A landscape with many valleys, sampled at points; each row gives a point and its height.
From any point a ball rolls to the lowest of the 2 points nearest to it. It stops when none of these is lower. Distance is the straight distance between rows; heights are no part of it.
Q605: [ 80 106 112 117 121  93  79  80  69  82 101  90  83  80  74 115  95 105
 107  93 116 108  89]  height 49.8
Q281: [ 92 112 109  93 106  79 100  79  79  96  88  80 114  93 102  98 119 125
 100 105 106  88 106]  height 44.1
Q504: [142  93  92 113  96 117  91  91 100  96 101  98  99 116  99  91  97  86
 116 102 117 114  79]  height 17.2
Q200: [ 78 106  89  96 109 101 103  92 104  67  79 112  61 103 118 109 123 118
  83 103  92 100  82]  height 11.6
Q875: [ 93 120  93 120  89 105 114 106  91  84  90 113  94  98 101 100  73  92
  97  76  99  76 125]  height 22.7
Q493: [ 84  84 108 105 100  97  97  88  63  93 124  89 109 110  99 120  79  99
  83 109 116  85  92]  height 46.5
Q763: [106  97 105  71 106 125 107 117 106 115  84  82 133  95  87  93 100 106
 106 119 115 112 104]  height 38.5
Q736: [ 95 106  92 105 111 103 105 107 116 128 105  96 112  87  88  84 114 101
 121  92  89 125 125]  height 24.9
Q185: [100  80 108  77  91  92  81 105  96 102  80  72 102 104  68 120 104 110
 104 132 105  87  80]  height 42.4
Q954: [109  83 122  70 115 106  99 115 121 105 120 110  99  99 101  71 133  93
 108 110 113 114  99]  height 21.7
Q93: [105 128  83 106 105  99 123 110  98  92 100 116 119 104 104  88  54  92
  94  82 113  93 130]  height 24.1
Q753: [117 106  81 110 100 117  97  94 112 136  97  92 118  89  89 105  95  92
 128  99 100 127 112]  height 28.3
Q592: [111  98  98  92 108 101 103 139  99 106 128 120 107 110  95  76 100  91
 116 103 109 117 116]  height 23.9
Q646: [ 75  95  90 107 116 103  98 113  96  74  82 109  72  93 129 103 110 124
  68  84  79  87  79]  height 22.0
Q685: [110  90 104  98 106  90 113  92  91 109 113  78 106  97  91  94  79  97
  96  83 107 109  96]  height 49.5
Q328: [101  78  87  79 110 122  72 109 130 125 108 106 111 109  94 127 100  90
 130 129 111 123 102]  height 26.1
Q400: [ 83 122 132  95  97  80 105  78  88  90  82 107 101  84 101 113 112  89
  81 105  97  90 110]  height 14.3
Q506: [ 79  79 105 132 108  88  83  73  75  80 114  96  71 100  96 114 114 102
  82 100 102  85  82]  height 45.7
Q213: [110  91 100  89  97 107 110  90 130 111 118 110  86 102 131  95 125  84
  90  96  90 104 102]  height 38.9
Q577: [ 82  76 100 117 108  91  71  77  96  85 108  89  71 118  72 121 103  97
  92 125  99  96  79]  height 40.8
Q542: [114 109 106  71  98 107 108 104 115 101 106  89 110  95  96  81 123 113
 115  99  90 108 103]  height 26.5
Q268: [111 108  83 102  97 107  80  87 109 121  92  90 115  93  81 138  86  93
 124 114  89 132  97]  height 25.3
Q348: [ 88  87 121  93 100  92 100  83 133 103 119 120  75 103 127 102 106  82
  97  82  84 101  92]  height 41.3
Q471: [114 101  89 104  95 110  63 102 108  98  74  98 117  90  68 136  93 105
 126 121  92 125  76]  height 20.4
Q343: [ 98 110  87  89  92 105 123  93 113 122  97  86 119  96 107  86 110 123
 104 101  85  98 108]  height 30.5
Q601: [ 71 102  91  99 126  89 117  93  79  93  97 112 101  58 123 109  79 138
  65  74  91  72  89]  height 22.3
Q195: [114 111 100  86  85 110 111 123 118 109 114 114  97 112  99  77 115  93
  96 127  91 112  92]  height 61.1
Q223: [146  92 103 104  95  96  70 102  97  98  89  82 121 110  89  97  99 101
 118 111 114 110  71]  height 13.3
Q852: [100 102 104 121  93 107  70  87  98  95 111  87  96 112  92 123  99  80
 124  91  94 105 111]  height 34.7
Q101: [126 115 110  91  92  82 109 115 103 100 108  99 113 105  98  68  94  96
 113  85 104  83 118]  height 25.8
Q769: [122  79  94 111  97  98  43 100 124 108  85  87 135  86  83 137  92 106
 121 111  97 122  72]  height 14.5
Q864: [109  94 111 104  97 106 100  72 107  95 120  99  99 104  97 114 100  76
  91 101  87 112  93]  height 55.0
Q684: [ 89  92 101 107 112 110  96 115 114  86  93  90  83 119 102  81 130  98
  97  99  96 117 103]  height 46.8
Q584: [107 116 109  93  90  78 114 106  87  80  86 111 106 106 111  82 101 106
 104  86 108  66 123]  height 24.0
Q817: [115 110 103  74  98 127 101 129 107 112 148 129 102  72 110  60 115  90
  81 112 114 102 110]  height 34.8
Q84: [ 88 103 124  95 101  85 104  78 107 106  93  95 108 101 109  85 118 109
 103  96  96  97  96]  height 47.9
Q332: [104  90  99 114 107  94  61 102  92 101  77  67 107 115  89 125 106  89
 101 121 117 109 102]  height 50.7
Q41: [ 85 108 109  91 109 124 121 104  98  98  79  99 124  98  99  82  96 113
  94 102 113 106 105]  height 37.0
Q678: [ 92  87  91 106 119 114 101 127 122  99 109  99  87  99 124  78 136 102
  92  78  81 115 117]  height 43.6
Q729: [112  86 107  79 111 106 101 102 107  94 111 111  97 119 107  94 103  93
 114 110 119 116  87]  height 19.9
Q437: [103  77  75  86  91 109 130 109 102 118 118 101  91 104 102  97  82 108
 111  91 100  96  97]  height 30.2
Q169: [108 120 107 105  94 107  81  76  90  72  99  83  82 105  93 125  90  82
  89 106 110 100  89]  height 41.5
Q907: [ 93 113 112 107 107  86  80 116  83  92  69 110 107 117  95 100 101  97
 121 113 123 111 108]  height 51.9
Q263: [107 116  84  97  98 123 121 118 108 121 103 111 124  97 103  99  72  83
 104  99 114 104 136]  height 25.1
Q89: [ 82 115  99 103  96  73 115  84  88  97  80  93 103  87 113  98 126 124
  74 103  84  76 113]  height 39.1
Q514: [ 97 112  95 108  92 102  51  86 102  92  95  92 101 116  96 132 110  99
 133 115  96  95 102]  height 31.8
Q230: [114 118 107 105  79 125 118 112  99  92  93 113 108 103  94  86  80  87
 103  93 104  87 110]  height 21.2
Q70: [115  94  86  99  98 102  80  88  94  79 123  93  87 119  94 139  92  80
 114 102  96 110 106]  height 37.2
Q456: [ 94  89  97 129  90  72 114 102  79  91  93 105  85  93 101  96  95 100
  80  74  84  66 112]  height 28.9
Q718: [106  82 105 100 108  89  87 102  79 101 117  75 111 117  89 113  77  88
  96 102 116 108  96]  height 47.8
Q958: [114  90 101 106 100  89  74 111  87 117  84  76 123 107  91 122  76  85
 108 108 124 107 104]  height 49.2
Q940: [ 87  91 110  99 124  94  95 117 126 100 104 112  88  91 138  87 119 104
  82  65  65 108  99]  height 37.3
Q675: [ 99 113 108  95  89 112 108  95 117  91 106 130  97 120 118  90 113  94
 101 118  89 110  86]  height 62.3
Q287: [107 113  91  91  99 103  65  96 126 103 100  99 104 123 105 120 122  92
 132 125  93 117 110]  height 28.8
Q153: [ 94 102 102 120 105 100  91 100 102  99  67 100  90 115  98  85 123 100
 119 100 112 113 104]  height 49.7
Q531: [ 91 103  75 104  97 113 125 107  93  96 106  99 100 102 104  98  79 118
  97  88  91 100 102]  height 27.9
Q136: [ 84  94 107  90 110 111 127  97 105  97  81 115  92  92 104  95  92 103
  91  95 110 118  91]  height 35.1
Q971: [ 96 101  96  91 103  99 115 107 116 105 122  87  97 109 131  83  89 110
  78  86  91 100  89]  height 32.0
Q562: [100  95  95 107 109  97 100 117  94 103 107 108 106 123  92  89  98 102
 116 110 104 125  97]  height 22.1
Q909: [ 85 103  92 123 103  87  93 102 122 106  95  99  78 102 141  94 111 106
  85  65  67  95 102]  height 25.6
Q327: [ 92 115 101  98  94 105 113  83  86  84  93 116  83  94  94 108  81 106
 106  97 107 105  82]  height 32.6
Q930: [ 97 109 126  96  97  77 126  88  89  86  78 125 105  85 109  91 105 101
  73  91  90  83 103]  height 18.6
Q911: [105 112  75  93 100 128 131 129 112  99 106 108 102  95 107  92  81  99
  92  82  96  99 125]  height 25.9
Q690: [124  95 102 113  90  90  53  96 102 110  73  70 122  89  80 117  90 108
 123 104 110 101  73]  height 7.0
Q375: [ 94 102  91  91  88  94 124 105  99 100  88  92 107 101 103  96 124 115
  86 104  73  87 116]  height 34.4
Q264: [ 74  74  89 112  96  76 109 112  84  98 100  92  74 105  98 111 100 102
  82  90  85  83 109]  height 33.0
Q944: [ 96  88  92 125  91  86 117 117 106 108  99 116  93 101 121  86  87  98
  70  74  70  78 102]  height 34.0
Q560: [110 115 102 106  85  88 106  84  98  93 117 108 102 103  91 109 106  93
 101 102  63 111 100]  height 57.3
Q156: [ 67 124 109 111 117  92  92 102  81  86  80 108  96 102  93  96  93 115
 107 107 116 114 101]  height 53.9
Q286: [ 80  86 120  94 100  91 110  77  81  96 112 106  99  97 118 114  87  96
  83  92 110  80  95]  height 45.0
Q476: [110 120 118 116 105  88  67  79  74  83  94  83  96  87  80 122  87  86
 104 100 120 101  87]  height 44.8
Q473: [125  79 123  98  99 109  91  81 119 109 112  94 104 104  89  92 109  74
  98 109 106 110  83]  height 53.3
Q933: [ 93  96 104 125  88  86 105  86  78 101  93 108  89  99  98 106  90  86
 106  80 109  77 117]  height 25.2
Q111: [111 113  94 107  93 101 117 101 115 120 112  77 106  89  91  80  77 100
  97  77  91 100 108]  height 51.6
Q80: [ 95  97 118  83  92  82 113  86 107 107 111 117  89 107 120 101  85  90
 105  92 107  95  92]  height 43.5
Q820: [102 113  91  99  95 119 100  84 101  94  79  88  92  92  80 115  96 103
 111 106  97 114  90]  height 29.2
Q826: [118 110  87  81  89 125 107 135 108 135 135 122 104  75  88  66  92  95
 106 116 117 100 110]  height 34.1
Q804: [116  96  99  99  92 112  63  91  93  80 109  74 100 116  84 137  83  85
 100 118 108  94  85]  height 39.3
Q426: [ 73 101  90 128 106  88 100  96 100 106  87  94  89 104 125  96 107 107
  94  74  94  90 121]  height 14.1
Q8: [ 91 108 103  91  97  91 104 100  99  88 106  68  88 106 114  96  95 110
  89  83 101  83 103]  height 35.9
Q790: [105 111  84  96  97 122  78  79  95  86  76  92 106  93  75 143 103 106
 107 136  98 110  82]  height 25.4
Q464: [ 73  98  85  97 121  98 112  93  81  83  94  89  83  76 118 107 104 139
  73  85 100  85  85]  height 31.5
Q292: [126  87  83  81  89 127 113 108 101 106 122 107 102 100  88 110  87  94
 128 101 104 107  96]  height 31.7
Q967: [ 96  80 103  78  80 111 121 101 105 127 110 106 119 108  93 100 105 104
 106 125  89  91  94]  height 45.8
Q872: [ 76 103 109 101 112  91  76  97  87  95  86  84  92  97  74 109  94 114
 118 112 115 109  84]  height 54.1
Q482: [111  91  82 116  91 103 131 132 120 125 104 129  94  84 114  78  86  88
  61  84  73  88 105]  height 38.1
Q446: [ 69 111 116 117 108  79 100  98  61  95 109  97 116  84  84 100  87 112
  79 102 111  68 114]  height 8.2
Q538: [120 112  94 101  80 117 103  98  94  94  92 108 101 120 106 102  87  93
 114 109 113  95  91]  height 19.7
Q59: [123  93 109  78  98 110 115 117 113 112 114 116 103  79  98  63 131  99
 112  94 103  97 111]  height 23.6
Q895: [ 93  84 126 110  99 112  95  76 118  99  95  88  93 105 100  85 114  93
  92  95 102  96  81]  height 51.1
Q621: [ 93  89  98 102 111 116  86 115 115 117 106 118 100 112  95 103 108  80
 126 112 110 131 113]  height 24.4
Q76: [ 81 126  96 106 116  92  93  81  85  74  80 100  70  91 111 113 126 114
  82 117 119  96  90]  height 2.0
Q360: [ 87 108  82 114 106  94 112 116 118 120  99  87 100 100 113  85 109 103
  97  79  84 105 137]  height 20.5
Q202: [113  98 115  85  92  80 130 100 106 107 111 118 118  90 105  73  89 103
  99  79  93  75 112]  height 27.6
Q342: [114 127  98 106  85  94 113 114 108 105 118 115 109 104  89  78  99  97
 103 103  71 111 105]  height 59.5
Q278: [ 77  58  97 101 110  91 102  94  99  89 108  90  70 112  86 113 104 100
  85 102  93 102  86]  height 36.8
Q889: [108  69 108  84  89  95 105  94  94 107  97  97 105 108  79 114 104  93
 105 122 100  97  88]  height 44.3
Q187: [ 98 115 107 104  87  87 122  90  69  80  86 126 101  93 107  99  97 111
  87 102 108  58 104]  height 21.9
Q239: [115  87  97  70  95 102  87 112  99 112  72  74 131  95  82 116 104 117
 114 125 110 100  91]  height 40.3
Q293: [117 102  98  95  99 107 114 112 131 117 124 104  91  85 128  71 110  95
  74  85  85 103  93]  height 36.0
Q641: [125  88  87  92  94 124 107 109 108 132 133 123 103  90  94  82  94  93
 127 105 114 114  92]  height 32.9
Q981: [ 89 113 116 109 106  92  93  75  83  85  65 111  94  98 102 113 122  90
  90 120 119 101 102]  height 9.6
Q406: [119  97  89  93 100  90 118 131  96  95 114 113 101 116 118  77 105  99
 104  87 104  94 123]  height 25.0
Q865: [ 68 109  91 113 114  76 114 104  72  89 104 111 108  82 106  96  79 128
  68  90 101  65 109]  height 14.0

Call two points neighbours if one is among the 2 nearest of the other. Go from one point of each pair to the other, from neighbour to neighbour, staying as low as possible. Name the highest point that can't be avoided.
Q76 and Q971 | Q482
Q76 and Q690 | Q817
Q729 and Q76 | Q101
Q446 and Q76 | Q464
Q426 and Q690 | Q753

Where does a ball stop that starts at each point below?
Q185 | Q690
Q156 | Q426
Q195 | Q729
Q872 | Q729
Q332 | Q729
